Points, in no order, along strands that fork, close into loops and pass close to each other.
Points whose rows are less than 61.4 apart are linked; no others are.
Q676: [ 14   0  -5 -15  30  -5   6  -1 -32  17  14  10  18   3 -14 -19 -18 -17
  14   4   6   0 -19  14  15   5  -6 -12 -13  14  -4]
Q900: [ -4   3  -8   9  11  24 -19   5 -36  26 -13  18  16  17  24 -29 -17   1
  -4  -4   2  -4 -17  -9  13  13   1   8 -13   4   4]
Q514: [ -2  -5   0   1  -1  -4  33   6  25 -16   8 -17 -17 -25   5  16   2  -2
  14   2  12  -3  -2 -15   2  -6 -35  -4  26  -1   1]
Q71: [ -8   9  16   8 -17  -8  20 -17  28 -18  17   0   5  -1   6  24   2  -3
 -20   7  -2  -7  -8  -7  11  -4 -26  -2  29   0  -9]
Q689: [  4  19  28  16   2   5 -36  12 -15  20 -20  14  23   2  -4  -8  -4  -2
 -40  -2  -9  -5  -3  -6   8 -14  -1   1  19  -4   3]
Q4: [  4  -3  12  -3  17 -11  -3  10 -18   0  -7  30  23  10 -11 -13  -4   5
   9   1  -4  -2  -7 -12  -1   1  -2 -15 -17   7  20]
Q83: [  7 -21  -6  -2  13 -18  -7  12  13   5 -23   1  -4  -7  -4   6  12  30
  29  -2  12  14  21  -1 -19  -6 -12  -3 -14   8   3]
Q792: [  5  -9  16   7  -4   9   2  23   5   5 -15  -7 -11 -26   4  22  21  -9
  14 -11  -7  14  26   9   0  11 -14  -2  20  13  12]
Q80: [  1   0  -5   3  27  30 -13  -4 -21  28  -9   1   0  31  12 -25 -21  -8
   7  -2   3   0  -8   6  16  14   5   9 -31   6 -10]
Q612: [ -2  21  -3  -4 -14  -8  16  -3   2  -5   5  10   9   7   6  -3  -8 -20
 -11  -8  -3 -17 -14 -23  -1  -5 -31 -17  15   0  21]
Q493: [  4  12  21   4   6  37 -17   0 -29  18  -4  -9  -1   6   4   1  -1 -16
 -11  13  -2  -6  -8  23  23  12  21  20  -5   7 -18]
Q223: [-13 -11  -1  18  -6  29 -22  12 -14  12  -1   2 -11 -17   3 -18   6 -21
 -20  -4   5  22  -6  22  20   9  12  27  -5 -11  -9]
Q838: [ -5  -2 -17 -16  23  16   5  19 -18   2  -7  -1   7 -10  -5 -19   2  -3
  18  -5   0   8   6  19  -5  12   9   5 -20  15  -9]
Q544: [ 13  19  -5 -18  32   5  -3  -8  -2   1  -3  -7  12  25 -12   2 -18 -15
  23 -13 -24  -7  20  -7 -15   2  22  -4 -22  12   4]
Q590: [-12  21  -8   0 -15  -8  -6  -9  -8   7  -8  21  18  15   8 -17  -1  -6
 -20  -9   9 -17 -18 -15   4 -10 -10  -4   4  -4   6]
Q841: [  6 -29 -22 -17  -8   5   7 -10  22  -5  -3 -38  -4 -19  15  23  -4  29
  14 -10   7  22  15   4 -21 -16 -21 -21  26   3 -16]
Q986: [ -7  11  12   5 -29 -15   7 -15   7 -18  14  10   1   2  -2   9   6   1
 -14   4   3 -13 -15   2  10  -2   9   3  21 -10 -18]
Q582: [ 12  -1  30  14 -22   1  -9   0 -12 -19  14  -5 -11 -11  -1  29   0  -3
   8  -3 -27  -9   4   6  11  14  13   2  29  -6  -3]
Q371: [ -9 -14 -14 -37  22   1   8   5  -5  20 -23 -11  13  -9 -10   9  15  25
  20   3  17  16  16  18 -22   5   4 -12 -12  22  -4]
Q159: [ -6 -14  -4  28 -16  28 -22   1  -3   1   9   0 -14 -21  12   6  11 -16
 -13  -1  -7  17   5  14  16   6  31  29   1 -16  -9]
Q382: [ -8  21   0  21 -12   3 -34   3  -9  14 -19  13  15   6   8 -19 -13  -6
 -40  -2  -5 -18 -10 -20   0 -10 -11   7  15  -6  12]
Q72: [ 20   7  39  19  -8   1 -30  -1   0   7 -10  17  12   9  -4   7   9  -1
 -27   3 -11   2  -1   6  11  -8  -2  -9  23  -2   4]
Q586: [ -2   5 -13   5  -4  -5  15  -2  23 -17  10  -3  -7  -1   1  -6  17  15
   0  11   5  -6  -1  -1  -1 -15  -6  -1  -8   4   0]
Q962: [ -6  -4 -19  16 -30  -2   6 -14   8 -22  17  -6 -23  -4  12   2   0  10
   6   1  -3 -11  -3   8   8  16  30  16   4 -18 -22]
Q498: [ -5  -3  16  21   7   4 -11  14 -16   0   3  11  -7 -15  -7 -18  -2  -2
 -12  10   2   1 -16 -15   9 -15   4  25 -14 -11   3]
Q862: [-13 -24 -17   6   8  -2  19 -18  47  -2  12 -10  -2  -4  16  23  19  23
  -7   7   5  15  11 -11   1  -9 -34  -3   8  10   4]
Q232: [ -6  16 -14  15 -19  -6  13 -14  12 -10  10  -7 -32  15   8 -12  -5  -6
  -7  14   9 -18 -12   5   7   7  22  26  -8 -19 -10]
Q815: [ 11 -19  -1  -2  23  -8  -3  13  -9  -2   5   5 -11  -8 -19 -17   3  12
  16  12  17   9  -9  13   5  -9  -5   2 -19   4  -6]
Q666: [ 10  22   1   0 -15   1   9  -4   4  -8   8  -9 -12   3   3   2 -14 -36
  12 -15  -4 -14 -12 -15   5  -6 -13  -9  24  -8   6]
Q189: [  6  20  10  24   5   3  -5  10 -10   6   0   2   9  -6  -4 -19 -20  -7
 -52  29   1 -17 -24  -3   6 -19  -9  14  -8 -17   8]
Q816: [ 20   3 -23 -17   0   8 -18   1   0 -17   0 -23 -17   2   0   9  -6 -12
  32 -17 -17  10  19   8 -23  -1   2  -2  13   6  -3]
Q433: [-10 -10   6 -18  14 -12  11  -5   0   8   0  -2  24  13  -4  -8   3  26
  16 -15  11   3   3  -8   3 -17   5 -25 -14   8 -13]
Q26: [  0  -2  19   1  17   2 -13  11 -19   1   0  14  -1   6 -22 -11   1  -7
  10   3  -1   3  -6  -3   3  -7   7   8 -18   1   6]
Q497: [ -2 -18 -19   0 -13   2  -6 -11 -11 -14  21  -3 -13   2   0 -11  -1  11
   9   2  17   0 -12  24  16  10  21   8  -6 -13 -29]
Q61: [  1 -18  14   4 -19  -4  -1   2  -4 -19   7   1  -8 -22  -2  30  16  18
  20   4 -10   1  11  17   1  16  14  -2  20   2 -11]
Q254: [ 13 -12 -20 -30   2  -5  11 -10  22 -15   6 -43  -4  -4   8   7 -17  11
  19 -10   7   2   5  -1 -12 -17 -26 -25  26  -3 -11]
Q564: [ 29  19  30  -5  10   5 -16   0 -34  22   0   4  14   3 -23  -1  -3 -26
 -28  15  -1  -4 -16  26  10  -5  22 -12   4 -10   6]
Q248: [  8  -4 -30 -23  -9   2  -2   6   3 -18   2 -24 -11 -12   5  16  -2  11
  24 -23  -4  19  28  12 -29  -3   6  -1  13  -5 -22]
Q680: [  6 -18  12  14  -8  -6  10  12  20   2  -9  -6 -20 -35   6  26  15  -7
  13  -3  11  10  11  -7   8   2 -31   4  25  -1  11]
Q573: [-16   4  -2   0  -4   4 -11  -4  -1   1 -19   0  -7  16   1 -16  -4 -23
  16 -20 -14   4   1  14  -3  21  16  13  -7   5  -6]
Q650: [ -9  24 -11  14  -6 -14  23  -8   8  -5   3  10  -3  29   5 -15 -31 -16
 -15   5  -6 -21 -13 -22 -12   5   1   6 -27 -23  19]
Q577: [ -2  -9   3 -25   5  22   6   3   5 -10 -14  -6   3 -11  -4  32  17  17
   4   9  -5   5  25  29 -12  32  12  -3   0  29 -18]
Q970: [ -6 -11  -6  22  -3   7 -14   0  11  -4   8  13  -7 -11  15   9  19  -8
 -12 -16   0   8   7 -22  13 -14 -11  20   9  -4   1]
Q462: [ 13   6 -16  -2   8 -12  11  -8 -23  11  17  11   7   5  -5 -30 -23 -17
  -3   7  15 -11 -35   6  16  -7  -9  -9 -15  -6  -6]
Q679: [ -5  17 -11 -12   8 -25  37  -2  15 -13  20   3   6  20 -13   5  -6   7
  -7  12   6 -14   3 -17 -16  -9 -15 -12 -19  -6  22]
Q963: [ 17  23  31   0  -5 -18  15  13 -14   3   0   8   2 -11 -20   6   8 -20
  -2   4  -4 -12  -5   4   1 -10  26 -11   9  -8   6]
Q853: [  2 -19 -12   5   4  29 -11  16 -19   3  11   5 -11 -17  -6  -6   7  -8
  -1   2  18  26   1  34  19  10   2  10  -8   1 -17]
Q603: [ -2  11  14  -8   1 -25  20  10   4 -11   4   8   3 -13 -18  -5   8  -5
  16  -2  -7  -3  -5  -2  -9  -6  14 -10   7   6  -5]
Q142: [ -8  -6 -17  -1   4  -4  23 -11  34  -4   8 -14   5  11  11  -3  12  34
  -3  10   5  -1   6 -10  -5 -19 -24 -17  -8  12  10]
Q376: [-10   1 -20 -33   1 -28  -1 -10   7 -14   3  -6   8  -5 -20 -16  -1   4
  14  -4 -10  10  -7  20 -21   5  22  -2   9   3 -21]
Q870: [  9 -16   0  -7  12   1  20  -5  25 -15   9 -23  -9  -7   7  14 -10   5
  20  -8  25  -3  -1 -14   9 -14 -34 -18  23  -7  -6]
Q146: [ -1 -15  17  13  15  13 -19  13  -1  16 -16  22   1  -6   3   6  29   9
  -1   0   4  15  16  -1  12   5  -9  10   1  11   9]
Q648: [ 11 -17  -7 -13  17  -3 -14  10   7  -2 -11  -6  -6  12  -3  10   6  17
  28 -18   0  15  34  -7 -17  -8 -17 -10  -4   9   2]
Q609: [  1 -22  -6  11  -3  10 -10 -12  15  -9  13   3  -3  -5  20  24  14   0
   8 -24   1  13  13 -10  19  -5 -12   1  21   1 -14]
Q258: [  6  13  14   1 -16 -13  38 -13  30 -25  26  -5  -1   1  -8  29 -12  -2
  -6  18  -5  -7  -6  -1  -6   3 -15 -19  26  -9 -11]
Q397: [ -6 -13  -3  -7  28  34  -1  22 -11   2 -12   8   3  10   3   9   1  11
   3  -9  -3   8  30 -20  -9  20  -4   7 -33  21  11]
Q504: [ 19  21  30  -2 -18  -3 -26  -1 -24   7   3 -13  -2  -1 -14  -3  -4 -13
 -41   8  -8  -8 -18  23   8  -9  29   0  15 -23   9]
Q948: [  4  -8   3 -32  26   4  12   5  -3  21 -25   0   3  -1 -18  15  16  10
  13  22  20  -2  10  22  -3  26   1  -3 -17  30  -2]
Q219: [ -3  -4   0  -4  25  38   7  27 -32  15  -3   1  -2 -11   1 -12  -6 -14
   0   5   0   6   0   9  12  21   1  14 -27  18  -2]
Q875: [ -8  -3   3  15   3 -13  15  11  -3 -13   3  26  10  -8   6  -3   2  18
 -21  15  11 -13 -13 -27   4  -6 -16  10 -16  -3  21]
Q973: [-16  11   2   5   1 -15  32   2   8  -5   6  13  10   5   4  14   4  17
 -18  16  14 -16  -3 -23  -4  -9 -31   0  -8   0  23]
Q116: [  5   6 -28  -6   8 -24  15  -8   3  -8  -3   9  24   8   2 -37 -21  -5
   8  -3 -13 -14 -15  -2 -11   3  11 -18 -21  -2  13]
Q673: [  0  -3  16  -7   7  -2   9  27  -3   9 -27  -1  -3 -18  -8  18  17  -2
  25  -4  -3   8  26   5 -13  16  -4   2  -3  21  11]
Q744: [  2 -21 -15 -15  -6   6   3   1  18  17 -25 -21   0 -19   8  28   9  23
  28  -9  11  31  22   8 -24  -1 -18 -23  21  16  -2]
Q477: [ -9 -25  -7  18  16   9   7  19 -16   0   0  22  14 -26  17 -15   8  14
  -1  -6  11  10  -4 -15  14   0  -4  11 -19   2   1]
Q93: [ -5  10   5  20 -12   0  -1  -1  14 -14  14   3 -21   0   0   6  -1 -13
 -12  -3  -3  -3  -1 -25   4 -11 -13  25   7 -12   6]
Q697: [ 18   2  14   0  -5  -6  -1 -11   7   1   4  10   0  17  -2  23   3   1
  16 -11  15  -2   3 -16   6 -16 -19 -26  16  -1   0]
Q696: [ -8  11  22   5  16  41  -8  17 -34  22  -2 -10  -3  -8   4  -9  -5 -17
  -6  11  -8   1  -6   1  11   5  15  23 -23   4  -1]
Q88: [  4  -3  20  -7   5   7 -16   2  -1  10 -14  16   6  10  -7   9  29  11
   8   7   3   6   9  16   7  11  -4 -11  11  22   5]
Q114: [ 10   6   9  25  -2   1   6  -2  10   7  -5  11   6 -18  16   5  24  14
 -21  21  10 -12  -8   2  20 -24  -2   4  10   2  -1]
Q437: [  0   0 -17   8   1 -15   8  -3  -7 -10  -1  13  11  13   7 -35 -31  -9
  -2   3  -6 -16 -27 -12  -4  10   9  -1 -30 -10  21]
Q106: [ -8   2   5  12 -19   3 -15  -3   8  -9  -7   3  -4   2   3 -18  10 -14
  -1 -11 -16   3  -7  12  11   8   7  11   7   3  -4]
Q501: [-10  -3 -21   6  -6  -3  -3   4   7 -12   5  -8 -24   9  -2 -26  -8  -6
  10 -16  -2   0   1 -14  -9  -2  11  17 -23 -15   2]
Q775: [  3  -5  -1  -5  -9  11 -13   3 -15 -21   8  -4  -9  -5 -10  13   5   4
  18   1 -17   2  12  26  -5  23  30   8   4   3 -18]
Q619: [ -5 -12 -35 -15 -25 -12   2  -5  16 -29  17 -21 -24  -3  -2   5  -4  14
  10 -15  -1  10  18   4 -18   8   8   3  11 -15 -22]
Q902: [-15  -1 -17  11  -3  -6  14   4  19 -21  15  -9 -22   8   8  -8 -11  -4
   0 -18  -4  -5   9 -33  -3  -2 -16  21 -16 -13   6]
Q855: [ 12  -4  23 -17  31  16   8  21  -5  11 -23  -4  -4 -11 -16   6  12  -1
  -4  22  -3  -4  10  25   2  26   3   7 -19  28   4]
Q995: [ -7 -20  -6  -2 -10 -24  11  -3  34 -14  -6 -11 -12 -25  -8  18  16  26
   8  16   5  15   6   8 -22  -2 -10   1  13   6  -4]
Q476: [ -4 -12  -5   9  10  25 -18  15 -17   3  -5  13   6  15  18  -9  -4   9
  14 -16 -14   9  14 -30  -5  10  -2   1 -17  11  22]
Q539: [  0 -33 -20   3 -12   8  -4  -5  16 -15  16  -8 -10 -19  12  39  10  18
  16 -19  10  22  31   5   0   2  -2  -8  16  -6 -16]
Q790: [-13  12  21  10 -10   3 -26  -5 -11  20  -9  -5  -9   7  -3 -29 -19 -27
  -8   9 -14   2 -24   2   1  -2  17  16 -12 -20  13]
Q509: [ -4  18  11  17 -19  -3 -14 -17   2   7  -1   1 -17  21  -5 -13 -22 -28
   1   2 -10  -4 -16  -8  -5  -7  23   7  -9 -21   3]
Q742: [-25 -16  -6 -14  10  25   2   8   0  14  -6  11  15   3   6   6  23  18
   5 -19  13  24  24   2   2  13  -6 -10  -4  19  -7]
Q96: [ 17   0 -17   3 -18  14 -22 -11   3 -15   9 -19 -20  14   7   7  -2  -9
  27 -11 -14   0   9   4  -5   2   9  -8   9   0   0]
Q934: [-15 -12 -34 -16 -10  -4   9   6   5  -8  -1  -8   4  -3   9 -19   8  13
   9 -23   3   6  11 -11 -14  -5  -9 -13  -9   5   8]
Q575: [-20  20 -10  10  -8   0  28   0  16 -10  10   0   3   2  10 -16  11   2
 -18  15   0 -14 -12   3   8  -1  -8  16  -6   1   1]
Q799: [ 16   3 -20 -20  20 -28  11  -8   2  -4  -2   4  30   2  -8 -14 -11   9
  17  -5 -14  -3   4 -10 -24 -16   7 -33 -10   4  16]
Q972: [ -5 -14 -26   2  -7  11   7  10   1   0   3  -8  -3   1  26  -7   1   7
  11 -38   5   4  20 -29   2  -6 -21 -11  -5  -1   9]
Q580: [  2   4   1  -5  14  39 -12 -10 -14  14  -5  -1  -2  23   8  -6  -5  -9
  -2   6   4  -4  -5  25  21  28  11  12 -12  15 -25]
Q528: [-22  33   1  19  -2  -1  15  -5  14  -3  10   2  15  10  11   6   8   1
 -43  23  -1 -14  -3  13  13  -1 -15  27   6  -2  -2]
Q692: [ -1   0  -3 -28   8  -2 -15  -8   3  -5  -7   0  14  13 -12   3  14   3
  20  -5  -9  11  10  19 -11  10   2 -18  10  27  -2]
Q224: [ -2   8 -18 -10 -10   3 -12 -11  -8  12   0  11   6  25  11 -19  13   2
   1 -15  12  -8  -6 -11   9  -9  -3 -12   0   1   9]
Q25: [-28   6 -10  -8 -21  -9  32 -11  30 -24  19 -22  -8 -10  -2   7  10  12
  -6  17 -10   3  -6   7 -11  10   1   2  22   8 -13]
Q873: [-15 -27 -12   2  28  23   5  17  -1  14  -8  21  24 -12  17 -10  14  25
   4 -14   8  24  15   0  10  10  -5  -4 -17  14  -8]
Q693: [ -7  19  28 -15   5  36 -10   0 -10   7  -5  -5 -11  13  -9  21   5 -23
 -12   2 -12  -9  11 -11   0  15  10  17 -10  17   5]
Q165: [ -6  28  31   1  -6  18 -22  -2 -22  15  -4   1   1  14  -6  19  -9 -28
  -5  -9  -8  -6   3 -17   0  -6  11  10   8  -3  -3]
Q369: [ 10  -8   4 -14   4 -24  16  -6  13   1   4  -7   8  15  -4   8  -5  17
  20 -15   9  -4  11 -22  -5 -25 -14 -35  -1   0   3]
Q401: [ -1 -21   3   3   3 -24   1  12  19  -6 -18   0  -9 -27 -12  11  17  23
  23   7  11  18  14  11 -16   0   0   8  -2   3 -11]
Q272: [ 16  10  10   5  13   7 -21   7 -40  24  -5  25  29   8  -6 -24 -24 -16
 -26  16  -7  -5 -25  -8   1   0   3 -13  -8 -11  23]
Q707: [  3  17  23  27 -13   0 -20  -2   7  -2   4   1  -7  -6   0  14  -3 -12
 -32   5  -7  -8  -3 -22   5 -24  -4  19  17 -16   0]
Q632: [ -3  17  11  27 -28  -4 -22 -18   3   3  -1  -5 -14   6   3  -1 -22 -10
 -41  22  -2 -16 -20  11   5   0  22  24   9 -29  -9]
Q767: [ 14   5  22  -4  -3 -16  -6  -4  -2  15 -14  19   5   9 -15  17  20   0
  13   7  12  -2   2   3   2  -3  -4 -22   8   7  16]
Q13: [ -8  -4 -19 -13   4  -8  -4 -18  -3  17 -19  -5  -4  30  12 -23  -6 -11
  20 -28   7  -5   3  20   2  16  23  -1 -14   0  -4]
Q175: [  0  25  30  18 -13   7 -18   2  -9   7  -1   2   0   0  -3  14 -21 -28
 -11 -11 -10  -6  -4 -29  -2 -21  -2   6  16 -16  -3]
Q781: [ -7 -15  -8 -35   8 -12   8  -5   5  21 -24 -23   9  -8  -5  20   6  22
  29 -13   6  20  17  -1 -34  -6  -6 -20  10  20   2]
Q945: [  3  15  -6  18 -13   6  -8  -9  -5   8  -4   3   2   2  15 -26   2  -6
 -22  14  10 -16 -27  20  23  -7   2   7   7  -4 -13]
Q115: [-11   3  -7 -25  -1 -33  18   4  16 -19   6  -6  -6 -14 -21  -5   1   7
  16  -4  -8   8  -2  -7 -25  -3   4  -5  16   3 -11]
Q147: [ 10  14 -19 -15  -3 -18  12 -12  11 -10  10 -13   0   9  -3  -7 -15 -20
  25 -23  -8 -11   2 -13  -9  -8   1 -19   9  -4   5]
Q569: [ 14  23  13  21 -13   4   9  -1   8   4  -4  10  15  -2  11 -10  13   3
 -21  16  -2 -16 -15   7  14 -18   1 -16   9   3  -1]
Q894: [ 18  19  37  -2   8  -7   0  13 -30  22 -14  12  14  -9 -16   7   8 -10
 -16   9   8 -11  -8  14   7 -11  15  -8   3  -3  10]
Q785: [-11 -25  -9   3  -2  -5  16  10   3  15 -14  12  15 -16  15 -12  18  38
  10  10  13   4  -6 -17  -4   1 -16 -18  -5  14  25]
Q373: [ 13   9  19  -9  35   2   4   6 -39  21  11  14  15   5 -24  -9 -29 -31
  -3   9  -2  -2 -19   8  11   8   2   0 -18   6  -4]
Q589: [ -6  -3  17  18 -16  21 -29  -7   3  -1  -5  -1  -2   5  17  11   4 -22
  -6 -19 -23  10   9   9  17  22   0  16  24   3  -6]
Q194: [  0  32   0  17 -23 -10  10 -15   8  -8  15   3 -18  20  -5  -1 -15 -13
 -32  28  -1 -20 -17  11   3   9  20  18   3 -27  -9]
Q626: [  8   3  24  27  12   1 -13  14 -11  11   4  -7  -6 -28  -3 -12 -12  -2
 -45  23   0  -4 -21   0  18 -25  -2  26  -3 -18   1]
Q240: [ 12  18   0  14   1  -3   4   6 -20  13   4   7  11  -7   1 -27 -20 -15
 -33  19   9 -18 -34  10  16 -12 -15   0  -1  -8  -7]
Q448: [ -9  -1 -36 -16  -5 -27  12  -1  15 -11   4 -19 -21  12  -3 -28 -11   1
   5 -17   3  -8   8  -3 -14   1  17  10 -17 -17  -6]
Q820: [-26   8 -18 -23   1 -25  41 -12  24  -8  20 -26  13  25  -3  -7 -14  13
  -7  -2  -2 -12   5 -16 -15  -8 -13 -14 -16  -3   7]
Q967: [-18 -16  -7 -26   0 -30  29  -1  23  -7  -1 -24  -6 -14 -14   9  -6  21
  13 -10   7  10   3 -21 -30 -13 -21 -12   9   5   2]
Q955: [  2 -25  17  22  25  11 -18  23 -14  26 -16  19   1 -29   6   4  23   0
 -20   6   7  17   6   1  20  -2  -3  26  -6  -1  10]
Q324: [-13 -33 -18  -4 -21 -10   9  -3  20 -18   9  -8 -12 -35  -4  34   7  35
   9   1   3  25  16  11 -20   7   5  -3  19  -7 -18]
Q654: [  2 -18   3   9  -7  -6   3  21 -13   4 -17  22   8 -15  16  -7  15  20
   3   7   5  -1  -3 -18  -2  13 -14  -7   1  12  41]
Q928: [-13   8  36  12 -10   8 -39 -10 -15  22  -7 -15  -7   0   0 -16 -21 -19
 -23  14 -12  10 -21  19  12   5  23  26   0 -22  -9]
Q635: [  0 -10  -3 -11  -3  28  -7   7  -7 -23   1  -4  -7  -9  -7  36   4  12
   5   4 -22   3  29  27 -12  37  19  10  -3  11 -16]
Q832: [  3  11 -15 -12   4  -1 -15 -26 -13  19  -5   6   7  32   2 -18  -3 -17
  11 -13  11  -8  -9  13  13   6  22  -6  -8  -2   2]
Q268: [ -7   2  25  23 -29   4 -40 -13 -12   3   0 -12 -11  -5   6   3 -11  -6
 -28   8 -17  -3 -13  11  12   6  27  28  14 -27  -7]
Q576: [ -2  -3 -17 -34  -1 -16 -13 -25   2 -14   1 -12  14  17  -8   4  -8   7
  19 -15 -14   6   9  24 -16  13  22 -10   8   7 -19]
Q551: [ 13  17  -5  -5   8  -7   0 -14  -1   7   1  -2   9  27  -2  -2 -23 -27
  23 -30 -14  -9  10 -15  -4  -5  14 -19 -10  -6   6]
Q949: [  7 -14 -14   7 -27  11 -14 -13   4 -29  16 -14 -18  -1  10  18 -10  -4
  20 -13 -12  -3   2   5   5  18  -8  -2  25  -9  -8]
Q41: [ -4 -27  -6  17   6  -4   7   4  29  15 -17  11   9 -26  15  -3  30  27
   7   9   1  19   8  -2   1  -3 -14  -9   6  16   9]
Q994: [ 28  13  10   5 -18  -6   5 -16   9  -7   9  17   4  16 -10  18   2 -15
  -5   3   5  -8  -4  -6  -7 -16  -4 -32  10 -12  -1]
Q999: [  0 -15   0  17  12   0  -4  18 -29   1   0  24   7 -17  11 -11  -2  17
 -16  12  22  -5 -19 -21  12  -7 -13  16 -14  -3  11]
Q601: [ 16   0  11   3   7 -11  -2  10 -27   9  -7  39  30   3  -7 -14  -9  -1
 -21  15   8 -11 -24 -12  -1  -2  -7 -19  -8  -6  21]
Q255: [ -3 -17 -10 -31  20 -15  14  -2 -12  15  -4 -13   7 -19 -21  -3   5  17
  25  14  22  12 -11  26 -10  -6  11 -13  -4  17 -13]
Q331: [ -5  30   3  23 -17  -5   1 -12   7   9  -7   8  -8  20   1  -8 -32 -27
 -25   9  -5 -17 -18 -20 -16 -10   5   9 -14 -29   9]
Q750: [-10  -9 -28 -20  15  -3   1  14  -9  -3 -11  -7  16   1  10 -21  -6  14
  19 -25  -8   8  17   1 -18   2   5  -4 -21   8  -5]
Q805: [  2  26  -2  -5  -1 -17  26  -3   9 -10  20  14  -2  16 -24   3   3 -12
 -21  22   6 -15  -7  -6 -12  -7  -4  -3 -11 -12  19]
Q922: [  1  20  16  -2   9  11 -15 -11 -26  29  -1  -6   1   7 -12 -19 -26 -38
   4  18 -10  -1 -21   8   4   1  33   7 -19 -15   9]
Q804: [  7 -14 -14   5   9  17 -29   2   7  -6  -3   2  -6  14   3 -10  14  14
  14 -12  -3  19  21   5  -1  -3   2  -1  -9   7  -5]
Q415: [ 21  22   9   9 -28  -2  -8 -16   9  -9  10  11   3  19  -5  17  -1 -17
 -34  14  -1 -14  -9   0  -2  -9 -15 -18  22 -14   6]
Q863: [  4  -3 -33 -32 -10 -31   3 -12  19 -17   8 -34  -9  11   1 -10 -11   9
   6 -18  -5  -1  18   2 -21 -12   5  -3   4 -11 -15]
Q361: [-11  -7 -11   2  -7 -15  14 -13  32 -19  20 -16 -11  14  12   0  -8   3
   2 -25   5  -5  11 -19   8  -7 -18   5   0  -9 -16]
Q21: [ -5   7  -5 -17 -11 -17  32  -8  30 -29  22 -25 -13 -10  -9  17 -13   1
   6  16 -10  -3  -7   1 -14  12 -17 -13  39   2 -12]
Q563: [  8  16   0 -10  30  13  -8  -7 -15  10   2  -6   5  13 -20 -12 -20 -28
  20   8 -19  -3  -1   8  -4   6  33   5 -28   2   4]
Q885: [  9  -7  11  28   5 -14   9  -4  26   4  -1   8  -6 -22  14  28  29   7
 -26  24   5  -8   2  -6  16 -15  -7  21   7  -4   7]
Q519: [ -6  -8  14   0  21  14  11  27 -17   7 -22  12   4 -10   4  15   9   9
  16  -4   0   2  23 -14  -9  19  -2   8 -22  22  15]
Q57: [ 20   2  44  14 -18  -3 -19   2  -2 -10  -1  -4  -6  -4  -2  20   7  -6
 -17  -5 -22   0   1  11  13  -1   0  -3  28  -4  12]
Q595: [ -1  10   9 -20  13  23   1   3 -14   3  -1   1  -8  15 -10  21  17  -6
  10  -4  10  -8  18   1   3   8  16   9 -16  16  -5]
Q329: [  6  -8  -6  12  -4  10  -7  18  -8  -4  -7  17   6   0  21 -19   4  10
   9  -4 -18   1   1 -26  -4   8 -14 -11   3  13  36]
Q694: [ -2 -16  -8   1  -1  17 -10  -5 -14   1  10   7   2  -2   8  -6  17  12
   2  -1  24  10  -8  22  24   0   7   5  -2   2 -26]
Q104: [ -5 -19  -7 -11  11 -21  24   8  -4   5   3  -1  -5 -21 -15 -14   7  22
  11  18  30   2 -20   5   1  -9  -8  -6 -15   5  -2]
Q76: [-11  -5  -6   6  -1  -2  19 -22  37 -20  27  -9  -5  10  14  26   4   9
 -11   2   7   0   6 -12  12  -4 -32   7  13  -1  -6]

A piece is all that can be reached along the links. How many separate loops has the piece of each point below (a circle has one, a figure eight two, a Y none), and how many tips (points with one link)?
Q577 => loops 0, tips 4
Q870 => loops 0, tips 8
Q902 => loops 0, tips 6
Q146 => loops 0, tips 5
Q580 => loops 0, tips 2

A tip is a point with one link. Name the tips that can be reached along the links from each point below, in the order of the rows.
Q697 => Q433, Q504, Q967, Q955, Q415
Q116 => Q159, Q577, Q799, Q589
Q934 => Q900, Q972

A fork is a point with three links, a tip a point with one. Leave the first point through the second and follow the links. Name the first fork or tip that comes.
Q632 / Q194 => Q159
Q476 / Q397 => Q371
Q870 / Q514 => Q41
Q159 / Q223 => Q790
Q577 / Q635 => Q590
Q83 / Q401 => Q93
Q934 / Q750 => Q900
